A landscape with many valleys, sampled at points; each row gives a point and its height.
A ball rolls from a point to the lowest of its 2 nearest points, and stops where none of them is lower. Distance is the straight distance between rows; heights are no part of it.
j_489 height 218: 117 79 110 90 118 103 119 95 107 98 115 129 106 72 108 81 91 68 89 79
 100 101 109 141 130 88 71
j_505 height 478: 91 118 105 93 102 110 91 79 83 103 96 103 117 140 109 117 116 124 96 68
 120 103 119 71 104 95 88
j_378 height 433: 99 101 137 101 106 81 110 143 115 124 101 84 84 85 98 96 107 99 104 107
 99 113 153 91 103 86 105
j_269 height 416: 83 80 113 110 93 107 84 123 113 141 90 61 110 109 67 91 108 87 125 97
 100 98 141 77 76 96 92
j_973 height 307: 86 94 99 73 107 141 94 85 81 113 102 135 104 109 134 116 80 92 79 91 120
 90 79 113 121 69 91
j_639 height 650: 117 87 95 96 68 94 133 77 122 111 107 67 128 121 104 102 94 96 110 107
 99 91 87 119 97 68 81
j_98 height 564: 92 94 70 106 86 104 107 114 108 82 106 110 118 142 113 139 102 100 84 56
 116 93 99 114 99 85 77
j_88 height 190: 89 91 86 124 93 102 81 134 118 75 114 97 79 79 82 99 103 127 103 93 120
 97 124 91 69 110 97
j_815 height 445: 112 90 117 92 81 89 115 108 108 134 95 56 66 88 81 89 96 92 121 109 74
 100 106 124 94 81 109
j_466 height 171: 102 109 81 118 108 114 117 151 135 116 79 95 73 102 88 79 127 82 105 133
 104 101 69 85 82 93 102
j_948 height 480: 97 111 109 122 114 115 83 131 95 112 99 107 79 94 98 87 111 109 97 123
 116 110 94 51 105 112 95
j_970 height 279: 89 126 97 103 98 94 93 85 92 60 85 116 120 107 75 133 97 112 92 86 100
 105 107 118 132 98 126
j_863 height 305: 103 83 69 96 110 121 126 100 125 95 107 124 125 97 119 91 94 66 90 103
 106 96 56 123 112 75 86
j_475 height 312: 97 123 126 104 74 83 95 68 94 92 77 81 124 109 57 108 109 123 110 128 91
 95 121 90 104 116 122
j_351 height 575: 127 83 64 111 92 125 87 60 102 88 117 91 98 97 86 82 90 129 96 100 109
 83 86 102 79 110 73
j_304 height 264: 110 93 93 93 128 101 108 118 131 146 110 74 112 105 103 81 99 68 110 101
 82 126 128 91 75 103 103
j_850 height 351: 98 91 113 106 137 117 89 77 93 116 86 105 109 109 153 94 70 96 117 103
 85 98 64 89 101 116 93
j_259 height 654: 95 113 115 106 79 93 101 111 95 89 112 100 96 133 108 132 117 116 102 70
 116 115 131 97 100 75 101
j_19 height 762: 80 118 112 89 113 103 108 114 75 94 92 125 88 110 123 134 92 95 84 90
 115 108 87 103 135 71 123
j_660 height 233: 98 94 74 110 121 124 98 130 132 117 105 88 108 102 95 78 101 93 98 104
 101 110 110 80 90 105 89
j_553 height 189: 124 78 108 96 107 105 113 70 97 91 125 109 114 88 106 98 83 88 88 84 110
 93 97 134 123 84 72
j_379 height 534: 87 103 92 109 116 136 83 118 106 91 104 113 96 99 116 110 98 118 78 77
 112 94 92 87 111 87 92
j_502 height 253: 74 118 97 105 116 79 85 129 103 59 98 132 94 81 89 113 106 110 99 93 100
 117 121 94 115 107 129
j_814 height 98: 77 129 108 132 99 110 75 114 99 78 84 113 92 92 78 99 108 115 95 134 101
 106 84 72 119 118 124
j_185 height 78: 75 122 109 127 75 97 79 109 92 80 94 103 103 107 75 108 129 117 103 129
 111 107 99 64 92 103 118
j_177 height 492: 93 79 80 81 85 90 120 103 134 105 131 72 101 96 102 95 119 74 104 106
 104 116 78 133 65 65 91
j_611 height 550: 82 99 85 99 96 119 93 112 106 88 106 116 104 125 118 129 100 115 86 64
 117 93 96 102 113 73 88
j_267 height 669: 91 116 120 115 95 101 99 131 94 102 111 97 91 117 98 122 120 115 98 78
 118 116 141 71 102 74 96
j_248 height 216: 111 103 106 95 117 85 114 112 90 81 96 114 88 84 125 96 93 92 93 116 104
 105 74 110 130 80 118
j_472 height 377: 90 101 117 111 127 121 91 92 99 129 87 105 116 123 153 109 80 92 119 91
 88 105 85 67 109 109 87
j_909 height 360: 100 92 109 93 79 83 109 111 112 93 106 86 119 104 98 133 115 109 96 74
 105 107 121 153 80 91 60
j_309 height 330: 99 70 85 102 88 91 126 102 130 70 118 116 124 96 107 113 102 60 92 71
 101 102 87 147 98 100 65
j_389 height 309: 100 84 67 94 117 119 114 87 128 113 125 97 133 116 111 91 101 76 88 93
 99 113 79 90 104 83 81
j_147 height 156: 106 74 96 101 108 119 98 64 83 75 125 122 112 82 103 98 90 91 83 92 114
 90 82 119 112 100 80
j_409 height 217: 91 96 100 124 81 113 100 124 111 113 101 81 87 114 89 94 106 117 105 110
 118 94 102 73 92 91 98
j_189 height 637: 98 118 97 98 78 86 89 110 93 68 111 104 108 125 100 128 125 127 89 59
 123 110 126 125 78 84 93
j_165 height 622: 97 121 93 107 67 88 96 84 94 75 109 100 119 125 105 114 119 139 86 74
 123 96 94 116 72 87 99
j_332 height 269: 94 125 93 102 84 75 90 97 98 54 97 114 120 112 69 135 110 121 90 76 98
 107 125 124 98 111 119
j_579 height 195: 113 106 111 102 105 57 125 126 87 65 89 113 75 93 112 87 99 91 103 122
 94 103 73 110 116 99 135
j_666 height 301: 92 85 80 100 105 119 107 107 113 83 113 123 116 98 108 111 103 75 87 66
 119 100 95 128 122 76 72
j_251 height 325: 104 98 85 107 91 124 84 102 121 98 112 86 118 108 83 105 110 123 96 80
 110 95 140 97 70 93 83
j_570 height 186: 117 101 125 85 75 86 111 63 93 129 95 59 126 110 106 95 107 115 114 98
 107 85 119 104 85 83 87
j_277 height 340: 107 91 86 113 74 95 100 82 82 94 106 95 50 89 70 91 98 117 116 125 91 92
 77 104 76 96 120
j_27 height 684: 101 107 121 102 116 107 107 121 106 126 112 93 104 117 102 119 105 100
 96 76 106 113 154 86 114 78 86
j_709 height 290: 86 137 116 115 89 102 100 92 91 80 93 106 120 118 67 125 111 115 94 100
 96 108 117 94 121 105 119
j_932 height 125: 92 82 88 87 98 133 89 45 69 73 113 133 115 96 109 112 102 96 74 95 111
 97 78 115 109 90 91
j_669 height 707: 113 88 102 101 144 95 108 87 116 131 95 99 125 121 128 112 81 79 113 77
 88 118 127 105 114 103 86
j_164 height 410: 100 95 129 107 115 104 103 89 104 136 92 93 111 137 127 115 92 103 110
 91 102 107 113 60 111 103 88
j_219 height 212: 119 87 98 96 104 81 88 52 84 109 114 83 94 98 88 88 93 104 115 111 87
 106 117 95 79 131 109
j_22 height 113: 110 109 96 94 116 78 108 162 135 89 111 122 83 79 115 85 106 98 110 88
 97 96 119 121 113 106 92
j_354 height 257: 108 97 78 86 145 110 112 124 127 109 103 122 122 86 111 90 99 70 96 80
 107 112 125 111 119 90 85
j_984 height 95: 78 88 85 73 118 136 64 50 67 96 103 134 115 96 115 112 83 100 78 92 103
 97 82 103 103 108 91
j_484 height 741: 102 92 95 68 132 122 108 102 87 129 87 135 96 100 129 110 88 75 81 84
 111 100 114 115 138 85 93
j_252 height 369: 93 99 110 99 71 85 83 49 66 115 78 74 84 94 61 79 121 124 122 114 101 80
 92 79 71 108 112
j_37 height 517: 77 113 91 129 112 148 87 146 121 95 93 107 96 100 109 106 95 110 80 93
 115 94 75 72 107 90 90
j_609 height 79: 81 104 131 108 67 78 89 84 80 111 95 76 102 109 70 103 135 112 116 121
 112 89 115 63 87 96 124
j_907 height 623: 106 80 91 82 72 62 100 137 122 86 126 95 53 74 103 101 97 98 112 104 76
 96 110 139 81 127 79
j_555 height 162: 86 121 110 99 92 111 98 78 82 76 97 116 119 101 96 121 86 116 88 116 95
 104 68 97 126 98 126
j_50 height 434: 99 95 132 112 74 89 108 127 102 135 96 66 68 97 85 106 106 92 120 118
 100 93 109 100 97 81 105
j_601 height 124: 105 107 145 92 82 84 106 94 96 114 110 75 108 109 103 114 109 110 106 90
 98 110 139 98 95 79 110
j_372 height 262: 81 109 89 112 90 71 82 120 100 37 109 120 107 91 73 120 95 114 95 90 90
 104 124 113 102 123 121
j_365 height 287: 100 94 81 103 116 131 98 92 117 123 110 86 129 130 115 96 89 89 93 97 94
 102 80 75 96 103 86
j_972 height 345: 66 111 85 77 102 117 86 86 72 71 94 153 106 97 90 129 89 92 79 100 113
 103 104 133 119 91 119
j_377 height 639: 110 88 98 100 82 108 129 70 116 130 107 63 114 126 99 93 85 96 113 118
 88 86 77 89 103 94 90
j_934 height 327: 92 97 105 110 80 104 86 69 88 117 84 79 109 127 94 84 111 133 109 108
 110 81 117 63 70 109 93
j_810 height 237: 121 89 103 86 131 95 115 110 104 103 110 112 103 75 116 95 86 83 93 75
 107 116 118 119 132 93 82
j_705 height 244: 89 122 102 71 151 112 84 107 79 97 83 137 99 79 100 105 98 83 78 98 102
 114 119 90 125 119 126
j_820 height 736: 105 94 99 96 94 69 112 129 95 71 125 117 84 103 122 120 95 92 96 77 104
 103 106 119 111 93 88
j_520 height 117: 76 116 89 125 107 95 86 128 95 57 104 122 85 82 92 98 100 116 96 117 110
 100 72 81 106 116 123
j_342 height 103: 131 106 89 111 124 111 119 139 122 114 90 92 68 78 87 55 112 91 109 115
 81 96 110 102 96 116 107
j_434 height 266: 81 102 115 103 62 79 79 121 90 90 98 73 99 103 87 113 131 131 107 91 117
 88 116 107 58 94 117
j_642 height 374: 110 91 115 89 74 95 101 94 109 105 102 66 121 98 91 108 111 115 104 96
 109 94 127 139 75 91 76
j_361 height 601: 96 77 58 98 78 121 98 71 119 130 105 74 97 100 62 71 102 92 114 103 83
 95 84 101 56 83 104
j_542 height 689: 123 94 108 96 105 97 106 51 86 105 109 97 127 121 118 110 98 109 100 77
 102 97 108 90 113 94 82
j_728 height 270: 114 97 83 108 125 119 112 126 112 98 103 106 97 81 110 84 86 94 87 111
 106 93 76 111 116 101 85
j_974 height 603: 123 89 74 122 62 104 99 77 102 87 113 82 83 97 79 92 93 114 112 111 100
 73 85 134 67 97 84
j_25 height 149: 103 99 100 129 83 94 108 136 93 120 78 98 37 77 77 84 113 97 109 126 86
 90 96 93 90 90 107
j_712 height 668: 104 99 105 94 101 87 106 40 82 107 94 84 122 127 125 98 97 126 110 89 97
 93 103 78 84 113 84
j_183 height 100: 107 105 95 95 107 88 124 161 145 101 98 97 80 76 108 85 109 84 113 106
 93 98 116 121 95 105 104
j_821 height 310: 97 105 111 95 146 137 84 121 98 127 69 119 96 105 148 98 86 78 89 79 93
 92 86 80 94 120 99
j_707 height 408: 99 79 102 103 103 107 71 108 113 131 104 66 106 98 72 90 96 106 112 88
 100 91 148 85 67 121 96
j_548 height 731: 119 82 89 70 143 125 119 101 95 132 81 129 122 94 135 94 86 61 81 87 97
 96 106 124 123 95 87
j_86 height 460: 105 85 115 88 86 102 80 96 106 136 82 38 94 88 52 88 118 101 132 75 79
 85 111 108 83 100 94
j_250 height 265: 102 82 86 78 121 146 113 119 104 94 85 154 100 77 135 95 84 87 74 103
 106 78 85 130 113 89 94
j_670 height 292: 129 80 85 104 107 109 99 48 94 109 115 87 104 108 109 85 73 102 100 111
 87 94 70 95 109 116 84
j_159 height 547: 98 112 110 88 116 93 93 60 77 99 87 117 124 94 102 110 72 96 98 107 75
 108 84 99 139 123 121
j_40 height 285: 104 86 86 65 122 144 88 91 84 107 94 144 105 88 131 96 73 93 67 103 106
 91 87 116 102 92 89
j_133 height 263: 97 83 92 109 107 118 96 76 119 131 92 79 119 134 110 90 80 102 112 106
 92 94 95 70 81 115 79
j_975 height 342: 118 92 121 90 83 85 106 83 104 78 116 102 109 108 104 132 111 92 95 64
 110 111 112 157 91 91 63
j_796 height 397: 109 89 119 88 109 95 79 101 100 112 123 82 93 88 84 100 103 111 107 88
 100 109 155 88 82 114 88
j_265 height 723: 97 113 128 77 112 74 114 97 86 82 115 119 99 90 102 126 94 84 105 87 105
 125 118 123 139 75 114
j_577 height 116: 97 82 70 114 104 126 93 111 113 134 90 79 76 89 59 68 106 94 105 108 82
 90 105 84 71 108 99
j_392 height 61: 76 121 123 122 65 84 86 103 84 99 84 93 101 114 63 116 127 103 118 137
 107 101 116 73 102 96 132
j_437 height 538: 92 93 102 76 117 104 90 43 69 91 96 135 130 84 99 104 80 77 87 101 89
 109 86 118 123 117 115
j_534 height 284: 80 108 126 112 93 101 92 74 84 121 85 95 101 133 135 97 98 104 125 119
 93 106 80 51 97 119 84
j_563 height 147: 63 126 105 96 107 128 79 83 81 85 89 125 121 90 90 112 85 103 83 103 92
 101 82 85 130 107 124
j_526 height 591: 114 83 63 108 84 117 104 70 119 111 107 79 97 101 78 84 88 106 107 113
 100 88 91 116 72 101 87
j_278 height 183: 90 115 114 112 80 91 111 86 85 75 103 98 100 114 113 114 96 111 96 117
 100 106 64 88 114 87 120
j_305 height 196: 111 111 107 131 84 99 139 133 111 105 78 96 73 113 116 96 99 96 104 131
 98 95 62 103 105 87 107
j_317 height 316: 102 80 88 98 89 102 112 108 116 73 120 124 108 101 104 127 100 75 89 56
 115 92 105 144 105 93 63
j_895 height 259: 88 109 94 82 150 124 78 109 79 98 92 134 92 78 118 88 99 97 79 89 97 103
 114 83 103 127 113
j_687 height 341: 89 88 69 107 93 88 126 136 131 93 111 93 110 120 115 107 96 78 89 99 106
 106 56 105 87 72 102
j_769 height 288: 90 121 100 105 86 72 113 101 85 57 94 116 116 111 90 141 81 99 89 84 81
 104 90 124 132 98 126
j_120 height 172: 83 109 82 119 103 104 73 117 97 60 121 112 92 90 88 107 110 125 94 89
 114 106 116 77 91 105 102
j_203 height 215: 108 88 98 80 72 97 112 66 109 137 85 58 128 116 90 92 100 106 116 93 98
 75 117 110 67 105 87
j_784 height 281: 103 103 110 101 150 131 72 115 86 110 84 130 95 85 138 92 97 95 90 91 99
 102 88 77 96 129 105
j_516 height 354: 102 98 93 109 70 99 95 50 86 105 96 80 80 90 69 84 106 125 119 125 87 88
 83 81 76 99 115
j_537 height 148: 121 109 71 102 122 127 125 142 130 105 78 96 86 98 109 62 115 81 90 125
 92 107 62 90 97 103 99
j_678 height 191: 89 108 91 133 98 114 115 148 131 112 88 86 92 108 100 96 105 96 100 114
 105 103 84 83 99 85 100
j_889 height 474: 94 81 97 100 65 99 79 130 106 113 78 50 88 96 63 107 118 125 122 75 102
 79 93 133 64 102 100
j_549 height 577: 97 98 79 103 82 98 125 119 127 90 104 97 129 138 108 133 107 86 93 76
 115 104 92 117 95 67 80
j_106 height 324: 97 124 131 92 80 72 112 49 90 98 82 80 126 115 76 104 101 110 117 127 78
 106 104 71 110 121 125
j_402 height 132: 110 89 83 119 90 114 109 113 109 130 80 91 49 71 64 65 104 94 112 116 75
 88 93 97 82 97 106
j_989 height 308: 112 92 87 104 94 110 88 99 124 80 124 101 112 94 87 106 110 105 93 75
 109 102 126 124 80 93 65
j_616 height 204: 85 96 59 123 107 116 84 145 137 77 122 107 85 88 86 88 97 118 96 101 117
 92 110 92 79 112 83
j_272 height 328: 79 101 103 60 106 121 105 76 76 103 97 151 98 101 125 118 86 85 78 110
 112 109 82 130 122 72 109
j_344 height 214: 104 107 116 99 79 94 99 63 87 92 102 86 104 122 106 99 101 125 107 112
 107 96 80 80 101 89 106
j_722 height 166: 94 104 121 106 72 84 93 80 87 104 94 75 83 74 52 95 110 97 124 134 89
 105 117 82 92 103 136
j_192 height 157: 106 113 123 88 88 69 96 89 88 95 108 74 99 78 71 102 101 99 116 130 92
 113 124 112 98 101 131
j_795 height 644: 116 96 92 91 75 95 113 42 93 111 87 68 114 123 108 82 92 126 117 107 101
 77 90 84 78 110 74
j_337 height 610: 99 78 81 95 78 111 110 63 105 138 79 61 100 108 69 74 104 101 124 97 71
 76 87 94 78 99 108
j_740 height 719: 111 85 99 94 159 115 100 100 96 134 88 118 117 106 145 110 83 78 99 88
 89 104 105 109 119 117 91
j_981 height 247: 117 100 91 100 115 126 111 132 106 89 80 108 90 85 127 79 87 97 88 116
 103 83 38 108 114 91 103
j_926 height 258: 101 112 139 107 100 75 103 86 81 131 87 95 94 107 105 92 114 91 110 139
 94 116 102 54 108 108 113
j_550 height 223: 100 128 127 119 85 68 114 102 91 90 80 99 87 94 79 98 102 97 109 147 91
 113 82 86 123 102 134
j_964 height 158: 124 86 86 90 88 60 118 147 106 76 110 127 75 80 117 82 98 86 102 91 101
 79 75 127 107 124 99
j_492 height 349: 108 103 76 103 93 120 76 75 106 118 106 90 129 123 90 86 109 134 94 66
 118 90 132 91 74 116 73
j_590 height 326: 99 105 82 121 82 70 111 106 95 78 105 111 45 75 78 77 96 107 108 129 87
 106 74 106 82 107 124
j_352 height 485: 92 88 75 95 76 89 112 114 131 109 110 69 107 103 84 96 106 85 111 107 93
 103 96 124 77 72 94
j_564 height 194: 126 83 98 102 99 83 92 70 85 124 107 83 65 86 86 76 88 100 116 117 72
 105 112 104 89 117 112
j_407 height 291: 88 92 100 106 84 113 95 83 104 131 80 75 109 141 111 93 97 115 115 109
 101 83 99 54 75 115 73
j_758 height 134: 64 128 91 77 106 145 63 78 74 85 91 133 111 104 90 119 95 106 76 88 104
 100 95 91 111 104 120
j_978 height 323: 109 85 115 92 88 83 105 64 87 62 124 112 111 82 99 116 106 91 97 73 113
 106 105 146 94 95 77
j_72 height 743: 96 104 92 92 84 72 100 122 84 64 115 125 99 116 111 138 107 100 82 59
 105 95 109 106 105 94 101
j_819 height 755: 76 103 96 76 103 90 108 114 75 82 96 145 94 103 119 133 95 83 89 87 124
 102 96 120 127 76 118
j_279 height 303: 104 111 94 109 76 55 110 110 95 57 110 105 76 87 82 107 90 94 94 119 77
 108 87 117 105 124 134
j_654 height 173: 125 99 98 107 91 61 127 141 97 78 96 112 60 84 125 81 98 93 106 110 91
 88 75 117 101 117 110
j_73 height 295: 99 96 99 124 109 93 117 86 109 152 84 74 88 120 110 78 89 92 124 122 75
 96 99 76 92 114 93
j_455 height 749: 75 102 87 76 88 78 108 133 73 75 102 140 88 109 126 143 93 83 83 60 119
 97 101 110 121 88 107
j_282 height 230: 107 101 92 99 101 92 79 50 95 88 105 91 119 99 78 84 101 125 103 113 96
 103 116 80 85 133 112
j_166 height 154: 118 101 128 85 88 91 115 78 104 124 107 71 123 124 109 115 105 108 105
 79 107 102 139 102 103 81 79
j_627 height 339: 105 104 96 103 146 132 105 117 120 133 79 102 111 110 135 93 90 79 91
 104 93 104 73 88 102 120 98
j_21 height 145: 122 83 87 87 105 80 117 157 116 78 98 142 93 82 131 94 100 85 92 80 98
 64 90 122 114 116 99
j_222 height 315: 96 113 92 116 73 56 116 116 83 75 91 104 56 93 91 100 100 100 102 132 88
 105 66 98 88 112 126
j_951 height 313: 99 100 123 118 104 94 103 76 101 138 75 91 84 127 128 81 86 89 135 126
 83 103 73 75 95 123 94
j_143 height 338: 120 107 108 98 107 132 122 108 105 127 77 103 116 106 138 91 83 81 79
 105 91 92 46 96 126 87 95
j_886 height 289: 104 92 66 93 125 136 110 113 117 105 95 113 121 86 117 80 89 79 78 100
 103 89 68 110 107 98 87
j_187 height 392: 119 84 85 94 114 103 76 41 81 83 123 108 129 98 98 99 102 111 95 69 105
 98 114 101 80 121 77
j_538 height 361: 95 101 104 118 136 110 106 121 117 141 86 90 114 122 120 95 98 80 108
 106 94 113 103 69 100 118 90
j_190 height 479: 88 79 80 96 67 98 92 128 125 110 95 56 90 91 74 104 115 101 115 94 88 85
 90 136 62 92 100
j_568 height 238: 99 118 135 116 82 77 108 113 82 126 85 87 80 98 93 97 119 85 120 148 106
 116 99 81 115 89 129
j_119 height 84: 118 108 97 108 129 111 114 161 140 100 90 102 90 81 96 71 117 92 104 104
 109 99 117 93 104 110 103
j_99 height 529: 83 106 92 71 102 122 89 35 73 85 93 126 134 110 82 125 96 92 84 90 95 96
 96 119 125 112 112
j_594 height 314: 111 99 97 104 109 121 110 89 110 117 102 94 119 111 127 95 77 90 86 106
 96 98 58 90 120 90 87
j_929 height 274: 105 80 98 110 112 95 105 102 123 144 101 69 100 110 89 82 91 86 119 109
 84 105 118 97 80 115 100
j_855 height 99: 92 102 141 97 75 83 94 101 81 120 97 64 98 103 83 102 122 116 111 104
 100 94 129 82 86 84 113
j_944 height 280: 80 116 112 110 64 73 77 99 85 68 97 80 104 92 72 108 120 127 107 109 110
 102 108 114 66 110 131
j_547 height 566: 122 103 112 102 129 78 103 73 77 113 92 101 92 91 108 75 92 89 107 124
 80 110 90 91 105 129 127
j_394 height 141: 89 90 76 106 105 97 82 93 85 45 123 134 99 77 100 107 90 106 85 97 108
 95 84 117 102 100 97
j_315 height 282: 113 83 81 87 128 100 107 105 138 111 127 87 114 74 96 81 99 71 99 94 85
 121 136 120 97 104 73
j_625 height 548: 92 87 74 115 118 134 71 110 98 70 112 119 91 88 104 89 84 118 83 91 110
 81 80 94 102 101 82
j_16 height 219: 89 93 68 117 102 124 98 135 137 101 115 87 90 96 74 87 108 101 94 111
 106 101 101 93 73 94 93
j_866 height 170: 110 113 115 133 87 95 121 133 95 119 84 100 52 97 99 92 113 95 113 135
 100 95 80 90 101 85 106
j_734 height 251: 94 92 90 93 115 109 99 108 131 128 115 78 126 108 97 95 106 85 92 93 97
 116 127 86 82 100 82
j_66 height 197: 107 112 120 120 101 87 117 150 106 94 84 97 68 95 109 89 121 96 103 124
 113 98 96 83 109 101 111
j_924 height 329: 93 93 67 107 107 113 117 116 130 104 121 90 128 114 112 97 104 82 90 107
 112 113 65 94 93 66 96
j_589 height 446: 110 105 127 101 126 82 99 119 94 119 104 96 87 89 105 91 105 95 98 101
 98 120 149 78 110 106 101
j_121 height 236: 100 79 87 100 94 103 103 63 115 137 83 64 127 133 98 86 95 100 133 98 93
 87 105 91 60 115 83
j_644 height 306: 112 93 107 98 88 83 103 84 102 59 126 109 102 91 96 113 101 109 95 95
 106 99 95 129 97 91 92
j_748 height 277: 89 103 135 102 106 71 110 71 81 130 88 98 104 120 127 102 101 96 129 122
 90 112 105 60 103 115 102
j_768 height 267: 90 117 108 109 121 107 70 90 82 97 107 112 101 92 100 100 101 110 99 105
 94 122 87 56 112 132 112
j_562 height 556: 115 115 123 99 120 83 111 77 82 93 94 101 110 82 97 87 88 95 101 123 81
 114 90 94 136 114 131
j_303 height 627: 105 87 88 80 84 71 107 143 143 105 109 95 58 68 99 89 109 85 119 111 70
 93 105 155 87 122 83
j_495 height 444: 92 109 136 99 99 94 104 76 85 125 92 96 113 142 106 114 120 113 110 88
 105 102 133 55 99 90 96
j_436 height 119: 74 105 83 80 116 139 63 83 78 88 111 135 97 86 109 104 89 103 73 90 107
 94 94 93 110 94 110
j_603 height 273: 113 97 80 82 121 94 115 123 140 124 117 85 98 79 93 66 105 68 105 108 87
 125 120 111 93 98 90
j_880 height 144: 110 105 145 76 71 65 111 88 85 99 110 70 104 89 86 114 113 107 112 107
 96 119 131 119 94 80 116
j_464 height 605: 102 100 102 115 69 99 101 103 105 95 103 85 115 130 99 108 109 134 97 96
 119 86 102 102 77 80 91
j_312 height 696: 115 94 115 98 128 98 119 116 110 135 107 101 112 117 113 111 89 83 97 75
 98 118 138 94 127 90 85
j_894 height 240: 119 98 108 95 106 94 107 89 82 98 119 102 91 92 113 93 79 102 97 109 96
 104 86 106 123 90 103
j_626 height 250: 106 101 101 68 129 128 111 130 90 78 81 145 89 71 131 96 107 98 81 109
 107 79 78 113 109 89 114
j_635 height 424: 89 97 127 104 93 103 95 142 114 143 97 66 90 92 83 99 107 97 110 109 99
 98 140 85 94 88 98
j_662 height 260: 137 83 90 103 104 95 107 72 94 97 112 103 88 82 112 79 82 100 96 120 98
 101 69 112 123 99 94
j_461 height 234: 100 127 114 86 139 93 95 115 95 99 87 125 101 71 83 93 102 94 92 105 97
 122 127 87 134 116 128
j_679 height 243: 90 93 111 131 70 90 83 126 96 99 97 83 85 113 85 110 115 117 102 102 118
 89 121 82 67 92 107
j_980 height 302: 88 137 121 107 72 88 96 76 93 82 90 92 135 112 72 108 119 127 103 106
 102 103 126 99 93 99 123
j_7 height 337: 73 116 99 63 92 119 102 85 72 91 84 146 112 105 106 125 79 87 77 118 100
 109 86 130 136 87 128
j_420 height 283: 86 129 124 117 106 103 67 88 83 106 85 117 103 99 97 105 98 91 108 128
 90 115 77 60 112 135 112
j_100 height 715: 106 113 117 86 114 93 105 87 84 93 116 110 108 103 101 115 102 98 86 78
 110 122 118 96 131 85 109
j_338 height 350: 100 91 113 94 82 94 78 65 79 115 84 71 106 102 78 81 115 126 118 98 103
 87 123 76 59 117 108
j_453 height 286: 137 81 75 101 117 117 113 83 106 102 101 106 106 79 116 66 75 76 92 118
 91 89 54 123 132 109 85
j_289 height 123: 122 99 85 108 112 113 134 123 120 125 88 92 75 90 95 64 97 94 98 125 84
 101 82 109 101 100 101
j_431 height 729: 102 107 116 81 113 61 112 120 104 74 113 126 90 81 114 111 101 92 107 83
 101 118 117 134 129 87 101
j_631 height 754: 88 108 112 78 122 130 96 98 70 138 87 122 101 120 133 126 88 83 86 79
 112 99 103 86 129 88 102
j_244 height 213: 95 122 128 122 95 61 116 126 96 75 87 107 91 76 84 97 94 101 103 130 90
 111 98 99 131 114 133
j_157 height 518: 80 125 87 73 102 116 81 42 74 86 86 110 134 127 98 118 100 108 83 82 105
 98 94 100 118 111 105
j_860 height 387: 117 90 118 83 94 90 77 87 100 109 120 66 107 80 86 99 105 124 110 95 103
 107 145 122 73 105 86
j_234 height 178: 113 99 111 104 93 84 98 74 72 123 104 82 61 74 65 83 102 99 118 127 75
 105 102 95 91 109 133
j_61 height 131: 114 95 97 85 124 88 117 154 121 85 90 144 89 74 128 100 105 88 102 80
 108 81 110 130 121 95 101
j_691 height 502: 83 133 107 85 97 111 96 52 80 93 90 106 131 130 102 115 114 119 96 73
 106 107 107 81 112 106 99
j_783 height 239: 83 123 113 116 105 79 95 146 98 74 102 120 81 83 101 109 117 113 95 106
 111 117 113 78 109 98 122
j_395 height 612: 119 74 60 112 64 92 99 108 114 81 117 90 73 94 84 96 88 105 104 104 88
 81 88 136 66 106 76
j_323 height 249: 77 117 127 95 88 103 97 63 81 97 89 92 119 130 120 102 104 109 108 103
 105 103 73 53 103 107 94
j_67 height 375: 121 102 92 89 104 99 73 68 87 98 115 100 128 100 95 90 111 126 95 75 111
 108 133 100 72 122 82
j_325 height 296: 92 111 104 113 84 69 109 100 91 48 95 102 111 101 82 125 82 100 97 114
 86 104 87 112 115 111 131
j_891 height 225: 126 106 105 113 102 117 126 121 107 100 77 93 74 98 124 85 99 96 90 126
 95 86 40 100 114 95 106
j_936 height 235: 102 105 108 84 116 92 114 134 86 76 85 135 89 80 138 101 98 96 92 108
 111 85 84 108 118 88 123
j_257 height 467: 108 87 116 88 70 98 76 104 98 118 85 48 96 80 71 96 119 124 123 78 101
 80 107 135 71 99 91
j_327 height 322: 97 75 72 92 105 89 125 113 134 83 121 119 112 91 121 96 103 52 89 88 106
 103 63 136 102 89 79
j_667 height 220: 88 117 125 116 90 66 108 158 102 92 95 107 69 91 105 106 121 96 109 108
 106 104 120 88 98 97 110
j_738 height 278: 88 88 66 91 133 131 99 113 122 109 106 118 122 104 107 104 100 75 82 72
 114 94 107 101 114 83 78
j_440 height 619: 108 67 81 85 60 71 99 120 105 89 114 83 62 79 89 109 93 96 102 98 76 82
 95 136 71 124 78
j_979 height 248: 91 108 100 110 104 100 84 76 81 86 113 99 107 109 84 91 100 119 92 106
 99 109 99 60 91 127 107
j_968 height 625: 114 91 101 93 73 103 112 57 99 129 89 70 95 117 95 83 82 113 121 115 85
 83 82 96 86 98 94
j_207 height 155: 88 99 72 97 105 107 69 86 85 46 117 124 108 88 86 108 102 121 85 80 116
 102 113 103 94 102 101
j_419 height 294: 113 86 92 98 112 111 93 101 129 86 126 102 105 68 86 86 95 97 98 88 102
 105 130 130 101 106 62
j_905 height 592: 90 98 93 120 79 114 115 115 119 94 99 88 115 138 109 119 96 108 97 97
 114 91 87 97 90 73 96
j_879 height 222: 111 124 118 98 121 68 111 121 95 77 97 111 97 63 83 87 94 99 102 123 89
 123 125 108 131 111 135
j_180 height 130: 86 99 65 113 97 87 83 105 93 40 114 123 86 82 96 102 86 107 89 108 101
 102 65 105 99 118 118
j_773 height 293: 102 103 101 102 70 63 96 92 94 62 114 91 101 95 84 116 110 116 100 103
 97 102 106 123 76 97 110
j_413 height 703: 111 99 115 86 124 91 92 67 85 110 114 102 113 116 111 117 95 97 103 75
 105 114 128 93 116 101 93
j_569 height 462: 96 106 107 111 124 104 90 123 94 102 106 105 87 89 104 91 108 106 92 98
 111 109 125 69 111 108 96
j_238 height 453: 104 79 122 97 77 93 97 94 88 142 84 58 70 90 64 86 109 91 134 96 76 86
 108 102 93 92 103
j_320 height 498: 85 116 102 124 104 139 72 124 98 106 99 110 93 109 112 87 101 112 85 105
 113 100 76 52 103 108 89
j_658 height 560: 113 88 70 112 107 123 64 89 104 72 127 103 96 86 89 91 90 128 87 96 114
 88 103 93 88 121 72
j_195 height 768: 64 128 116 78 111 119 91 93 74 112 96 126 97 128 122 124 104 98 91 80
 116 111 97 88 134 75 115
j_500 height 321: 112 92 102 107 123 108 93 69 89 114 103 97 99 107 126 89 73 104 101 104
 89 95 83 83 104 124 92

For each start below, name the point where the ball stops.
j_312 => j_119
j_327 => j_577
j_951 => j_984
j_19 => j_968
j_187 => j_392
j_948 => j_119
j_332 => j_577
j_660 => j_392
j_309 => j_984
j_889 => j_119

Write out the way that a ball takes from each point below.
j_73 => j_929, j_304, j_734, j_660, j_16, j_616, j_88, j_120, j_207, j_394, j_180, j_520, j_814, j_185, j_392
j_37 => j_320, j_948, j_569, j_589, j_378, j_635, j_269, j_707, j_796, j_860, j_642, j_909, j_975, j_978, j_644, j_773, j_944, j_434, j_679, j_409, j_678, j_466, j_537, j_289, j_342, j_119
j_631 => j_484, j_548, j_740, j_669, j_312, j_27, j_267, j_259, j_189, j_165, j_464, j_905, j_549, j_98, j_611, j_379, j_37, j_320, j_948, j_569, j_589, j_378, j_635, j_269, j_707, j_796, j_860, j_642, j_909, j_975, j_978, j_644, j_773, j_944, j_434, j_679, j_409, j_678, j_466, j_537, j_289, j_342, j_119
